Each row is a point on a tangle of strands that fork and nearly touch. The rows are in no order.
In the rows, zero is written as 128.
Two points are linked if the straight distance between their rows is under 86.6. Some points are linked to none.
<129>: [118 108 166 113 140 159  91 141  98 100  78 190 170 154 107 146 114 124
 166 160]
<1684>: [116  95 177 104 109 175 116 142 155  80 155 194 104 134 143  94 122 133
 122  99]
<12>: [104 106 174 163 139 149 143 112 122  49 146 160 126  98 172 161 156  86
 170 106]
<2268>: [157 158 116 131 119 136 150  79 112 157 170 113  77 107 177  98 138 140
 102 104]
<436>: [126 112 124 121 117 108 111 133 138 171 231 102 170 124 101 101 138 173
 109  44]
<2598>: [118 119  91 124 185 115 148 139 104 105  97 130 182 155 101 183 132  96
 143 206]
<1031>: [129 153  98 136 120  88 120 117 127 146 106  88 114 128 111 150 131 149
 144 134]
<532>: [102 125 157 104 108  95 125 143 164  81 189 164 112 121 136 190 137 137
 136  99]
<427>: [111 121 102 169 174  82 174 107 134 106 103  85 126 124 122 163 157  88
 119 136]
<443>: [135 172 111 110 132 167 152 147 166 117 138  94 149 133  99 118 119 204
 128 182]
<56>: [128 125 188 150 130 139 121 154  91 139 155 194 155 147 137 112 116 125
 102 167]
<763>: [131 118 140  77 110 185 120 137 174  84  84 117 156 152 101 117 117 176
 125 154]
<2326>: [128 133 150 130 137 155 119 124  98 125 120 172  92 143 127  75 131 136
 140 137]
<1845>: [143  87 145 123 108 135 118 140 134 118  73 140 171 146 131 153  90 121
  96 134]
<2316>: [108  74 145 119 139 124 163 133 176  53 124 117 152 132 133 170 114 120
  94 116]
<1560>: [117 130  94 124 137  73 143 126 176 113  86  45 125 139  90 165 152 137
 119 131]
<2667>: [146 198  70 111 157 173 125 150 158 119 104 111 137 111 121 100 104 163
 168 196]
<2222>: [145 112 112  82 102 135  79 100 137 174  66 163  97 140 144 122 139  75
 153 125]
<1198>: [118 132 124 128 112 108  92 114 128 157 153  79 112 123 107 100 145 180
 171  52]
<561>: [122 128 144 144 129  93 119 141 115 110  94 135 161 145 108 171 121 146
 146 150]
<1652>: [ 94 128 125 100 131  94  95 103 152  86  80 115 132 105 131 186 170  96
 175 112]
<2276>: [ 95 115 153 103  94 118 129 150 173 104 215 185  80 126 144 160 135 119
 142  84]
<951>: [138 157  70 119 150 135 139  85 106 169  86 130 117 123 156 118 139  64
 118 161]
<114>: [112  96 148 127 135 158 141 110 164  58  93 112 125 113 139 117 128 132
 113 107]
<135>: [117  78 137 176 142 105 133 157 126 142 114  84 102 133  81  72 130 170
 133  66]
<2675>: [ 98 105 166 117  92 157 126 150 167  90 178 199  90 120 151 127 119 114
 137  84]
<2291>: [111  90 144 122 114 146 141 118 150 113 160 148 151 100 185 208 122  37
 136 129]
<1230>: [130  75 149  93 124 117 136 174 156 133 172 122 124 163  81 107 119 162
 103 102]
<107>: [159 127 160 135  68 124 105 150 108 186 140 165 128 112 166 132  93 119
 108 107]
<690>: [134 173 108 104 136 173 109 140 112 178 171 118 132 145  98  63 130 185
 157 154]
<2518>: [142 112 139 132 131 152 128 168 100 183 164 117 160 155  79  70 114 171
  84 161]
<556>: [122  92 153  57 128 158 139 133 168  72 144 156 149 165 120 147 119 141
 102 151]
<2422>: [114  95 130 137 157 123 173 118 170  78 128  81  85 149 113  96 151 146
  96 110]
<2305>: [130 158 143 187 144 107 144 112  71 108 138 166 127 103 162 162 154 102
 157 132]
<2427>: [117 166 128  99 123 116  78 123 103 174 158 143 108 148 107 119 145 160
 186 132]
<606>: [147 210  91 118 137 162 118 149 124 113 102 137 167 104 122 136 112 161
 171 190]
<159>: [130 151 105 179 157  93 139 130  76  96  90 138 158 107 128 180 137 115
 157 144]
<1624>: [130 137 127 140  54 127 112 116 155 136 164 163  79  93 184 156 127  78
 155  69]
<885>: [106  94 143 165 151 116 152 151 135 110 154  72 107 138  85  64 136 190
 123  80]
<497>: [138 152  65 148 166 137 114 115  98 138  86 150  78 140 122  58 124  97
 158 147]
<1113>: [122  70 191 131 139 116 128 170 129 146 158 203 125 179 117 123 122 103
 125 151]
<966>: [104  89 150 134 164 134 174 114 137  43 140 102 158 124 137 170 147 122
 106 137]
<2438>: [113 181 125 151 150 111 124 151  95 149 188 113 140 140  89 114 133 187
 136 167]
<2531>: [108 120 139 109 130 171 113 106 159  51  73 113 117 119 122  98 142 153
 139 113]
<1309>: [138 142 122 124  59 115 115 111 153 150 162 168 109  95 191 195 123  64
 136  93]
<1997>: [125 130 131 129 138 143 138 153 128 117 118 122 136 161  89 108 125 169
 122 165]
<947>: [116 114 139 151 158 127 125 130 116 106  99 159 102 155 108 103 139 131
 158 142]
<362>: [152 135 104 189 144 159 170 118  94 113  81 118 148 118 145  98  82 137
  72 143]
<1852>: [133 106 125  80 116 152 129 160 190 116 109  91 135 166  75 115 128 183
 139 158]
<1767>: [120 124 128 129  99 115 105 127 148 163 226 114 140  91 135 101 135 164
 115  14]
<2650>: [125 123 155 129 152 136 170 112 125  69 152 136 145 127 150 165 141 125
 105 145]
<1531>: [130 182  84 160 137  77 151 137 119 102 110  72 154 117  98 184 143 164
 141 166]
<2397>: [145 169  95 193 134 123 128 146  60 161  91 136 143 119 125  84  76 145
 113 144]
<2140>: [138 116 115 151 126  73 138 124 130 158 135  76  95 135 116 141 136 150
 128  93]
<2485>: [137 122 144 207 113 135 168 121 117  82  85 100 148  85 170 143  95 135
  87  98]
<1316>: [136 136  81 113 138 146 140 117 146 138 106  75  93 137 100  77 140 156
 132 127]
<7>: [122 116 107  98 170 140 167 127 136  93 115 106 194 153 107 186 135 115
 114 203]
<1791>: [141 141 141 155 101 125  79 114  90 146  50 164 125 107 152 139 118 117
 161 111]
<1147>: [157 111 150 127 116 173 186 105 131 104 167 147 142 122 194 125 100 108
  57 144]
<1518>: [142 135 114  64 108 153 125 140 169 163 172  75 142 150  89 105 128 191
 137 128]
<1383>: [113 134 135 101 117  93 125 100 158  95 165 123 107 109 157 186 154 120
 124 105]
<1623>: [129 150 115 174 160 106 200 101 122  90 150  85 114 107 149 150 152 125
  83 135]
<2174>: [135 141 100  81 126 146 143  73 156 149 109  98 128 122 160 122 138  81
  76 139]
<905>: [137 131  93  66 126 166 146  86 173 141  73  79 145 130 139 102 134  91
  71 150]
<933>: [134  98 126 100  66 148  91 143 163 126 100 157 105 100 144 120 103 135
 132  52]
<1733>: [122  73 168 150 128  93  97 182 119 191 206 163 117 143 107 101 136 109
 150  91]
<1857>: [ 90 187  82  65 166 154 122  83 143 118  87 103 147 106 122 135 172  74
 168 171]
<1718>: [129 154  87 145 157 119 137  76 106 154 107 127  81 114 155 104 153  75
 129 133]
<472>: [131 112 121 165 125 123 115  96 139 154  66 123 115 110 176 142 139  43
 149 104]
<92>: [105  92 162 110 142 113 143 123 166  83 164 165 121 142 149 179 151  85
 143 128]
<523>: [125 174 129 152 131  82 152 146 108 119 138 106 165 129 102 172 129 179
 119 161]
<150>: [142 127 145 213  97  55 158 143 129 134 153  99 112 108 155 177 110 119
 117  88]
<1250>: [ 98  90 147  99 153 133 141 103 187  79 161 146  87 141 148 137 164  81
 131 113]
<1595>: [ 94 114 122  58 154 141 144  88 180 124 107 107 102 133 136 104 172  65
 107 115]
<1849>: [129 127 124 186 131  65 159 117 132 108 109  87 133 101 151 187 146 108
 116 114]
<1012>: [123 129 141 124 116 142  85 130 111 156 153 114 117 124 102  75 142 175
 161  83]
<125>: [114  96 144 203 140 102 117 171  95 159 108 115 108 132  91  74 118 152
 137  94]
<1808>: [105 114 136 156 184 128 158 117 114  90 117 148 115 143 124 126 153 108
 149 147]
<1074>: [138 218  87 132 116 126  99 147 105 142 110 112 149  98 114 136 111 180
 173 163]
<2654>: [129 107 116 186 131 126 117 105 107 139  32 123 142  96 163 156 116  69
 149 114]
<518>: [143 134 132 155  92  82  96 113 126 176 126 137  71 111 161 155 137  88
 169  85]
<689>: [118 107 115 142 173 106 133 151 111 119  88 149 145 178  83 154 124 115
 158 189]
<465>: [128 158  56 108 172 126 105 114 118 151  82 147  97 153 105  92 142  75
 176 172]
<119>: [120 139 166 201 117 129  87 164  71 162 150 136 153  93 138  87 119 162
  92 120]
<613>: [154 179  84 117 152 198 154 106 105 104 115 139 160 123 144  94  98 128
  99 200]
<1592>: [139 198  62 168 155  92 145 135 108  98 112  91 137 106 115 137 128 145
 144 156]
<993>: [112  64 161  92 158 174 131 125 109  81 120 154 173 130 153 190 122  87
 140 172]
<1568>: [128 160  84 111 121  64 112 120 142 164 118  68 123 141  91 187 149 148
 159 138]
<1757>: [108 128 136 110 134 102 123 105 144  85 126 123 142 100 158 199 170  82
 146 111]
<716>: [142 102 103  91 161 147 166 116 150 133 123 130 109 183 101 100 146 105
  97 182]
<2193>: [144 195  71 142 150 170 158 110  91  86 103 112 167  92 151 121 115 125
 110 180]
<103>: [132 140 139 180  42 147 145 128 148 125 197 160  82  97 183 136 113  71
 134  78]
<2465>: [119 122 141 141 137 127 132 136 129 114 141 105 106 144  96  88 132 182
 121 117]
<200>: [139  97 134 137 123 124 102 150 125 179 189  96 170 131  84  77 138 167
 101  71]
<1215>: [129 122 126 141 122  72 131 120 129 184 226  81 138 136 109 125 140 158
 128  50]
<347>: [123 158  92  94 134 154 142  94 148 105  76  80 176 108 129 153 137 116
 113 161]
<1603>: [132 187 131 189 126  75 132 127  56 133 132 150 137 101 146 159 130 133
 149 134]
<1822>: [121 161 103 156 163 118 192  94 104  82 130  83 163  81 161 167 154 107
  84 137]
<2619>: [125 120 152  62 104 166 116 137 173  72 135 139 148 141 113 129 118 174
 112 133]
<631>: [ 91  88 141  92 168 147 140  95 181 113 117 131  92 140 145 103 170  46
 136 121]
<1051>: [167 167 116 129  98 107 123  86  96 170 110 145 153 101 187 204 117  83
 107 139]
<1959>: [132  74 182 134 115 131 123 177 128 132 119 190 154 166 116 118  96 117
 107 136]
<1883>: [148  94 163 109 128 157 122 163 105 179 175 156 143 150 102  62 123 147
  76 147]
<1125>: [120 161 134  98 108  86  63 128 109 177 163 118 131 139 105 155 147 162
 183 111]
<1522>: [133 146  75 100 172 197 149  99 102 115  85 121 182 115 147 121 106  90
 109 199]
<397>: [164 120  97  81 128 147 120 113 121 177  84 157 142 170 128 124 120  95
 109 182]
<1728>: [117 153 164 140 100 111 103 123 110 138 188 123 122  97 151 127 125 170
 119  76]
<1440>: [128  72 149 124 125 124 132 179 142 146 180  95 145 138  80  83 115 171
  94  81]
<1377>: [122 125 173  97 125 180 110 114 124  96 142 182  94 131 137  70 142 147
 136 122]
<908>: [128 103 142 125 113 142 122 122 147 126 169 115  72 110 134  66 138 152
 137  43]
<2065>: [135 165 107  95 137 153 163 114 155  92 139  99 143 132 118 135 142 163
 108 180]
<1439>: [129  97 134 152 174 142 166 153  99 118 114 174 154 176 102 106 107 123
 110 191]
<412>: [146  86 149 189 124 151 163 131 115 105  79 122 168 111 171 157  83 105
  93 123]
<1498>: [135 175  69 101 150 139  87 100  98 155  84 167 112 135 129 119 140  90
 178 174]
<241>: [112  99 110 162 193 118 179 115 131  99 110 111 129 141 122 135 140  88
 111 156]
<1683>: [107  90 164 139 134 140 135 121 144  75 157 161 130 113 165 187 148  59
 163 118]
<2031>: [158 116  91  98 113 152 120 114 148 152  74  82  94 123 108  71 132 143
 122  98]
<1034>: [130 143 133 167 139 140 140 170  94 165 172 100 167 134  95  75 107 185
  70 163]
<2536>: [110 118 122 118  89 133 122 107 166 133 151 151 130  98 182 201 127  17
 148 106]
<703>: [131 122 147 171 111  65 136 133 129 116 127 116 131 115 148 201 123 121
 126 111]
<649>: [138 192  96 131 105 131  86 124 103 171 117  92 132 104 108 120 118 186
 177 123]
<238>: [131 109 178 143 141 170 162 116 115  82 150 174 139 129 170 134 119 108
 109 147]
<569>: [148  88 140 120 125 129 119 126 122 138  89 161 161 146 148 179 110  90
 126 146]
<105>: [152  98 104  66 136 127 138 122 153 166 122 123 100 183  95 110 149 112
 119 163]
<1445>: [150 140  92 169 147 136 176 135 104 130 108  99 126 139 115  81  89 157
  83 153]
<4>: [130 150 103 174 157 156 147 118  88  89  83 139 139 115 134  94 104 133
 126 152]
<1056>: [113 129 140 117  88 107 110 136 150 141 216 133 110  99 147 142 118 154
 120  47]
<1193>: [132 143 136 136 135 107  99 138  77 185 130 171 113 151 120 126 132 125
 149 154]
<2151>: [134 128  89 113 135 117 146 124 166 134 103  44 103 139  92 120 142 159
 122 130]
<1423>: [144 137 167 143 108 162 175 117 124 101 188 145 120 106 176 100 104 148
  53 117]
<1508>: [152 162 147 134 108 150 160  98 103 137 190 124  98 113 179  98 120 154
  73 112]
<2400>: [124  97 178 153 119 133 147 150 138 109 158 155 113 131 144 112 111 127
 108 113]
<1833>: [133  83 123 136  55 152 107 153 172 133  97 171  80  98 146 115 104  87
 145  48]
<1642>: [106  72 145 162 174 161 165 122 111  76  96 114 157  95 157 161 128  86
 139 134]
<1413>: [146 113 150  99 105 124 117 129 123 178 174 184  83 141 148 120 130 100
 138 113]
<1924>: [119 131 108  81 157 152 128 155 172 122 100 132 139 183  76 119 138 149
 170 204]
<858>: [ 84  80 148  72 171 155 105 109 141  84  88 136 149 129 124 166 163  74
 171 145]
<1160>: [148 130 178 140 102 137 108 150  85 176 159 185 143 134 149 106 109 128
  94 139]
<1696>: [110 101 124 115 171 118 130 105 122 119  90 131 156 134 137 179 150  64
 141 158]
<2191>: [114  79 179 101 140 168 112 136 114  73 107 183 179 133 135 169 109 116
 155 152]
<1973>: [138 147 153 179  73 101 104 125 119 150 155 157  85  97 173 152 127  90
 166  77]
<195>: [165  72 150 119 110 130 183 162 155 155 185 156 104 157 144 107 103 101
  73 123]
<1478>: [139  92 123 123 110 118  98 115 157 161  80 148  97 129 156 135 143  54
 148 105]
<24>: [108  97 170 164 117  94  77 171 116 164 184 143 121 121 121 117 132 139
 136  84]
<2030>: [147 126 166 166  69 156 143 139 126 150 207 173  87 110 176  95 111  87
 118  91]
<239>: [118  90 173 126  98 136  83 158 138 103  95 200 162 124 143 172  89 111
 154 104]
<830>: [143  92 162 126 102 125 126 163 128 136 121 159 169 153 123 149  82 133
  82 142]
<1199>: [116 111 117  90 142 127 161  91 174 136 113  96 125 122 152 134 146  60
  85 122]
<307>: [162 103 115  73  96 175  96 120 141 149  78 126  93 129 121  59 131 142
 130  93]
<560>: [146 110 142 102 102  94  89 134 121 210 188 165  89 140 133 131 145 109
 169  84]
<379>: [101 119 185 176 123  98  97 166 109 115 158 140 126 116 120 119 134 156
 126 101]
<2345>: [145 145 112 177 115 112 113 110  87 136  57 136 151 100 153 171 110 107
 139 126]
<1442>: [152 139 113  68  74 117  83 146 151 173 126  91 161 141  95 164 102 177
 139 120]
<1120>: [137 112 128 175 109  65 142 134 137 146 165  82  92 111 139 156 123 142
 120  63]
<1365>: [106 142  79  81 160 113 147 112 188 143  83  64 125 148  89 125 159  93
 121 166]
<357>: [115  86 167 159 160 127 141 178 112 113 102 165 157 176  82 102 113 146
 118 174]
<453>: [122 153 129 155 154  98 183  95 132  99 186  91  79 111 146 127 159 148
  93 115]
<199>: [123  83 158 145 122 145 144 135 159  81 110 138 112 132 144 117 109 131
 102  99]
<1119>: [121  93 137 125 124 128 116 153 158  93  66 114 141 154  84 135 115 162
 144 133]
<1654>: [168 134 126 107  78 135 100 111 117 171 103 150 125 120 167 136 105 120
 106 108]
<1996>: [146 181  66 182 147 124 121 145  87 123  86 108 124 115 109  86  91 147
 147 143]
<1763>: [130 182 104 129 124 160 108  83  99 110  99 133  98 100 139  94 138 143
 144 129]
<210>: [154 157  71  88 135 131 131  98 117 188 109 135 113 157 132 115 133  97
 118 180]
<2641>: [137 148 107 147 178 129 155 113  57 117 139 182 152 129 156 151 135  83
 144 188]
<2088>: [134  93 163 109 124 137 169 143 153 107 185 154 124 148 144 119 108 132
  72 129]
<2220>: [105 103 166  90  91 130 101 165 154  92 145 177 148 134 119 148  99 152
 111 105]
<1317>: [129  95 100 122 128  81 130 115 165 153 141  71  60 126 120 113 157 123
 145  48]
<1055>: [132 142 159 142 126  86 143 147 108 136 171 128 155 143 114 169 120 161
  99 150]
<8>: [118  80 150  73 144 147 137 124 152  82 142 160 166 153 134 188 126 103
 116 163]
<772>: [150 199  76 125 137 152 121  94  95 139 120 136  97 115 142  94 126 129
 138 155]
<1401>: [122 168 138  85 121 125 103  99 125 130 173 128  97 138 129 124 155 160
 155 124]
<2266>: [141 118 116  91 121 122 113 131 142 153 108 129 113 170 105 124 139 132
 138 151]
<734>: [139  78 132  74 107 126 122 157 175 124 127 102 126 165  81 114 122 163
 113 115]
<1746>: [118 203 132 179 125 108 133 141  77 128 164  91 164  91 123 127 117 199
  96 142]
<724>: [124 114 140 165 141 108 139 108 141 118 137 138  55 127 151 113 163  89
 162 102]
<921>: [ 92  95 144  85  87 143 119 183 169 111 183 170 124 118 111 129 107 169
  93  75]
<485>: [103 123 100 117 144  68 163 106 184 107 114  45 117 128 111 163 161 108
  89 119]
<1438>: [128 120 153 175 129 146 168 108 121  59 125 113 145  88 179 153 119 129
  96 106]
<1615>: [137 139 147 113  97  94 114 156 120 167 165 107 160 139 107 163 109 173
  96 137]
<1507>: [120 116 145 150 106 134 142 117 158  88 165 113  71  95 155  90 131 152
 124  56]
<1957>: [148 114 133  82  74 156  65 118 138 147  81 152 101 118 141 104 123 135
 151  79]
<2187>: [127  77 167 131 107 105  93 173 138 169 160 181  89 147 118 112 134 101
 172  87]
<358>: [113  82 128 115 133 108 143 128 174  93 104 102 163 128 136 191 122  93
  95 125]
<1769>: [148 101 171 128 111 174 159 123 129 121 168 183 140 134 184 132  96  95
  90 145]
<13>: [141 154 131  83  99 127  94 156 138 188 150  94 173 146  90 146 113 186
 133 153]
<322>: [129 155 137 203 121 132 103 158  63 160 110 120 151  99 126  86  90 167
  87 130]
<2330>: [149  88 157  89 122 127 117 155 120 196 179 183 105 162 116 101 128 114
 128 127]
<36>: [ 78 122 116  83 184 136 136  97 124 133  82 105 160 103 131 159 154  42
 151 149]
<310>: [123 143 171 195 129 124 151 108 104  68 148 155 116  92 172 159 156 105
 158 108]
<38>: [147 124 128 177 168 135 168 136  80 141 121 169 151 157 131 107  97 114
  99 182]
<1834>: [148 188 100 120 126 118 124  97  91 172 152 125 108 128 131 119 131 148
 134 148]
<571>: [113  82 153 121  91 156  82 137 155  98  90 193 137 104 172 172 108  81
 175  88]
<1009>: [116 129  93  81 148 145 107 132 172 118  72 114 130 159  88 132 153 126
 175 177]
<84>: [ 78 168 100  76 175 130 142  89 121 111  96  95 165  92 133 160 173  64
 156 149]
<187>: [151 181  89 125 115 108 120 113  93 212 173  90 137 135 117 120 119 172
 133 132]
<1345>: [140 140 146 123 119 147  96 165  92 179 106 171 170 162  99  99  99 147
 121 187]
<595>: [ 97 160  92  63 153 146 119  90 170 140  67  94 134 131 109 115 158  74
 139 157]
<1848>: [129 174 109 169 158 123 137 140  72  96 103 158 159 118 124 133 116 132
 150 167]
<2588>: [144 188  62 139 153 153 120 143 118 113  93 124 125 122 115  78  93 137
 158 179]
<2136>: [124  87 178 140 134 103 114 157 124 145 175 193  86 165 121 120 138 100
 161 129]
<2501>: [123 168 134 125 119 158 116  99 117  99 129 120 100 104 144  93 143 170
 136 103]
<1262>: [108 146  92  92 160 171 147  89 120 119  67  86 184  95 139 140 123  75
 104 165]
<894>: [138 157 113 113 128 120 156  96 137 102 130  89 135 116 143 160 142 142
  91 148]
<808>: [148 164  64 144 115 120 128  94 116 150  59  86 124 102 145 124 116 127
 101 132]
<788>: [134 154 112  92 126 151 130 157 186 149 145  66 150 136  90 125 124 220
 156 152]
<267>: [ 94 154 102 115 142  97 120  99 146  94  66  79 154  89 119 177 176  93
 155 113]
<938>: [121 112 139 122 119 166  87 149 123 165 169 103 160 123  88  53 140 181
 122  95]
<1000>: [ 92 106 117 109 152  81 158 111 191 107  99  62 151 117 130 180 144  72
  96 114]
<2665>: [130 165  98 108 158 146 102 113  83 131  93 192 140 146 124 128 130 101
 182 186]
<2419>: [114  95 154 169 140 123 124 182 125 102  69 139 158 158  76 116 106 156
 133 143]
<918>: [ 96 184 145 178 144 108 110 157  77 128 188 110 155 103 102 124 139 192
 120 148]
<2442>: [133 108 118 128 107 118  93 148 136 137  56 111 121 142  84 106 122 162
 161 111]
<1724>: [125  85 144 153  74 154 106 142 166 108  87 167 109 102 165 145  97  84
 149  66]
<2546>: [116 148 138 137 136 112 142 145 114 146 205  88 147 145  96 116 130 189
  99 141]
<1803>: [117 153 128  96 112 154 118 108 150  93 140  86  96 114 118  99 145 191
 142 102]
<898>: [119 180  79 123 170 134 137 111 102  88 105 124 158 112 134 151 148 102
 154 176]
<754>: [139 174 115 172 124 114 145 158  93 144 141  89 165 121 102 117  94 185
  84 157]
<176>: [131 140 123 203 175 116 161 134  60 125 130 184 129 137 143 112 107 105
 134 164]
<425>: [120 129 137 184 129  99 100 140  89 151  91 138 109 124 118 110 118 147
 159 102]
<1299>: [115 143 166 143 142 133 107 163  81 135 135 184 169 157 104 120 117 143
 118 191]
<1994>: [133 131 138 153 140 155 182  95 108  76 125 101 178  83 180 176 121 116
  76 134]
<1584>: [143 149 127  83 107 128 121  96 129 153 181 116 101 130 134 120 140 161
 117 103]
<2182>: [125 150 123 195 166  92 142 140  69 137 140 159 102 138 120 102 126 128
 139 151]
<1517>: [130 126 102 123 120 108 107  98 139 145 131  73  70 118 117  98 154 150
 168  61]
<2015>: [134 169 110 129 148 124  90 145  67 165 117 197 127 158 111 109 114 115
 172 187]
<1464>: [147 157 119  61 110 170 125 108 143 151 170  98 108 132 115  80 138 178
 126 127]
<1956>: [102 152 178 180 124 123  87 150  83 126 142 142 134  96 125 104 132 175
 124 113]
<1323>: [107  87 126  80  99 142 140 163 180 119 211 138 107 116 112 117 115 170
  96  48]
<1071>: [124 190 117 147 101 151  80 117  88 157 125  99 131  86 121  86 124 189
 158  91]
<1486>: [124 113 149  80 113 141 137 140 161 111 204 119 102 132 122  97 127 168
  98  87]
<1131>: [121 101 135 168 107  68 124 147 135 171 196  91 117 120 122 128 121 149
 136  32]
<796>: [132 156  98 108 138 153 142 135 172 108  70  81 172 131 104 154 124 151
 132 187]
<1671>: [122 135 110 112 161 145 143 164 139 125 127 142 136 177  71 101 121 161
 147 202]
<2086>: [118 113 121 116 156 143 110 140 119 105  67 161 161 165  88 153 127 120
 169 183]
<2368>: [140 167 102 147 128 123 138  77 114 149 127 107  69  97 169 103 149 115
 122 107]
<751>: [125  74 140 172 150 129 146 126 130  94  74 121 149 122 141 153 118  97
 126 125]
<2318>: [130 117 145 181 109  90 102 134 116 161 121 133  72 119 142 115 134 121
 173  74]
<321>: [144 203  52 150 154 135 129 135 127  87  79  94 145  91 120 113 115 132
 154 171]
<766>: [104 149 120 101 142 158 132 100 171  69 105  80  91 112 111  94 167 158
 143 126]
<1773>: [171  88 156  92 123 153 108 151  96 219 184 173 124 143 109  63 130 119
 109 118]
<710>: [147  94 124 114 109  88 154 137 157 155 178 109  88 139 135 135 124 121
  94  93]
<2670>: [137 127 140 139  87 124  71 115 122 139  71 149  97 106 153 121 121 130
 164  77]
<1550>: [122 129 152 163 135 124 161 107 142  88 154 107  81 115 147 112 143 144
 108  94]
<890>: [131 172 126 176 135  73 132 146  57 134 117 158 172 121 119 189 125 128
 146 163]
<1643>: [147 112 142 143 116 105 117 137 107 181 125 162 102 148 139 121 121 108
 137 117]
<1221>: [152 169  82 166 137 149 164 103  86 116  88 113 166  98 164 132 103 121
  76 162]
<2037>: [106 107 186 121 103 122  82 162 130  97 132 192 161 130 125 168 105 139
 135 123]
<2460>: [127 102 144 146 147 112 115 119 103 132  95 170 141 145 144 173 134  80
 166 150]
<156>: [114 130  92  57 134 120 151 104 194 154  79  62 145 142 115 131 146  81
  85 147]
<744>: [148 152 115  72  97 120  94  90 130 139 106 142 148 124 157 185 138 100
 129 139]
<1838>: [160  78 145 113 138 128 182 144 134 156 172 126  95 168 119  89 127 130
  71 130]
<154>: [123 115 105  97 121 129  86 146 162 128  63 115 112 162  69 113 144 151
 190 138]
<1068>: [153  85 105 102 115 127 133 121 164 155 161  91  71 105 121  82 144 130
 126  38]
<874>: [135  95 168 168  91 130 144 159 143 133 175 158  86 128 151 105 111 103
 125  89]
<557>: [141 133 102  73 112 116  81 105 145 169  76 131 113 153 119 148 154 105
 159 148]
<491>: [128 164 154 140 107  98 128 123 107 122 160 113 137 105 135 150 123 169
 115 115]
<1727>: [126 155 118  87 105  75  87 134 139 172 152 100 136 153  90 180 144 167
 173 136]
<2370>: [156 126 126  94 115 148 105 138 105 169  84 171 159 176 111 133 102 120
 120 188]
<2662>: [122 130 148 116 125 128 139 130 136 131 213  89 129 136 112  89 129 189
 101  95]
<1950>: [145  68 137 114 158 136 182 134 157 119 140 131 106 175 117  96 136 115
  85 150]

A fork is a point with three links, a tip a point with one. Leave the first point through the second and follow the links. Name the first fork or tip that comes.
<84> / <1857> => <1683>
<1031> / <1568> => <894>
<1924> / <1671> => <1624>
<947> / <2326> => <267>
<518> / <2318> => <2182>
<2220> / <921> => <1413>
<569> / <1845> => <2588>
<2654> / <472> => <2400>
<412> / <2485> => <200>
<1323> / <921> => <1957>

A fork is a point with three links. Follow the links from the first point to the second and name the forks in between, in order.
<2088> / <631> => <2400> <1624> <1683>
<1193> / <2220> => <1413>
<1445> / <2030> => <362> <1683> <1624>
<613> / <12> => <362>
<13> / <2667> => <1055> <2588>
<1883> / <1316> => <1957>
<1215> / <7> => <436> <200>
<307> / <2318> => <1957> <2400> <1624>
<1671> / <1763> => <1624> <2400>

Follow the links from the first point to the second, and from the first to the third. Name the last point that the two ways share.
<1584> / <734> / <1377> => <1120>
<1808> / <763> / <2397> => <436>
<556> / <150> / <1198> => <200>
<1624> / <569> / <890> => <1683>
<24> / <2140> / <1068> => <436>
<125> / <1838> / <12> => <1624>
<1763> / <12> / <105> => <2400>
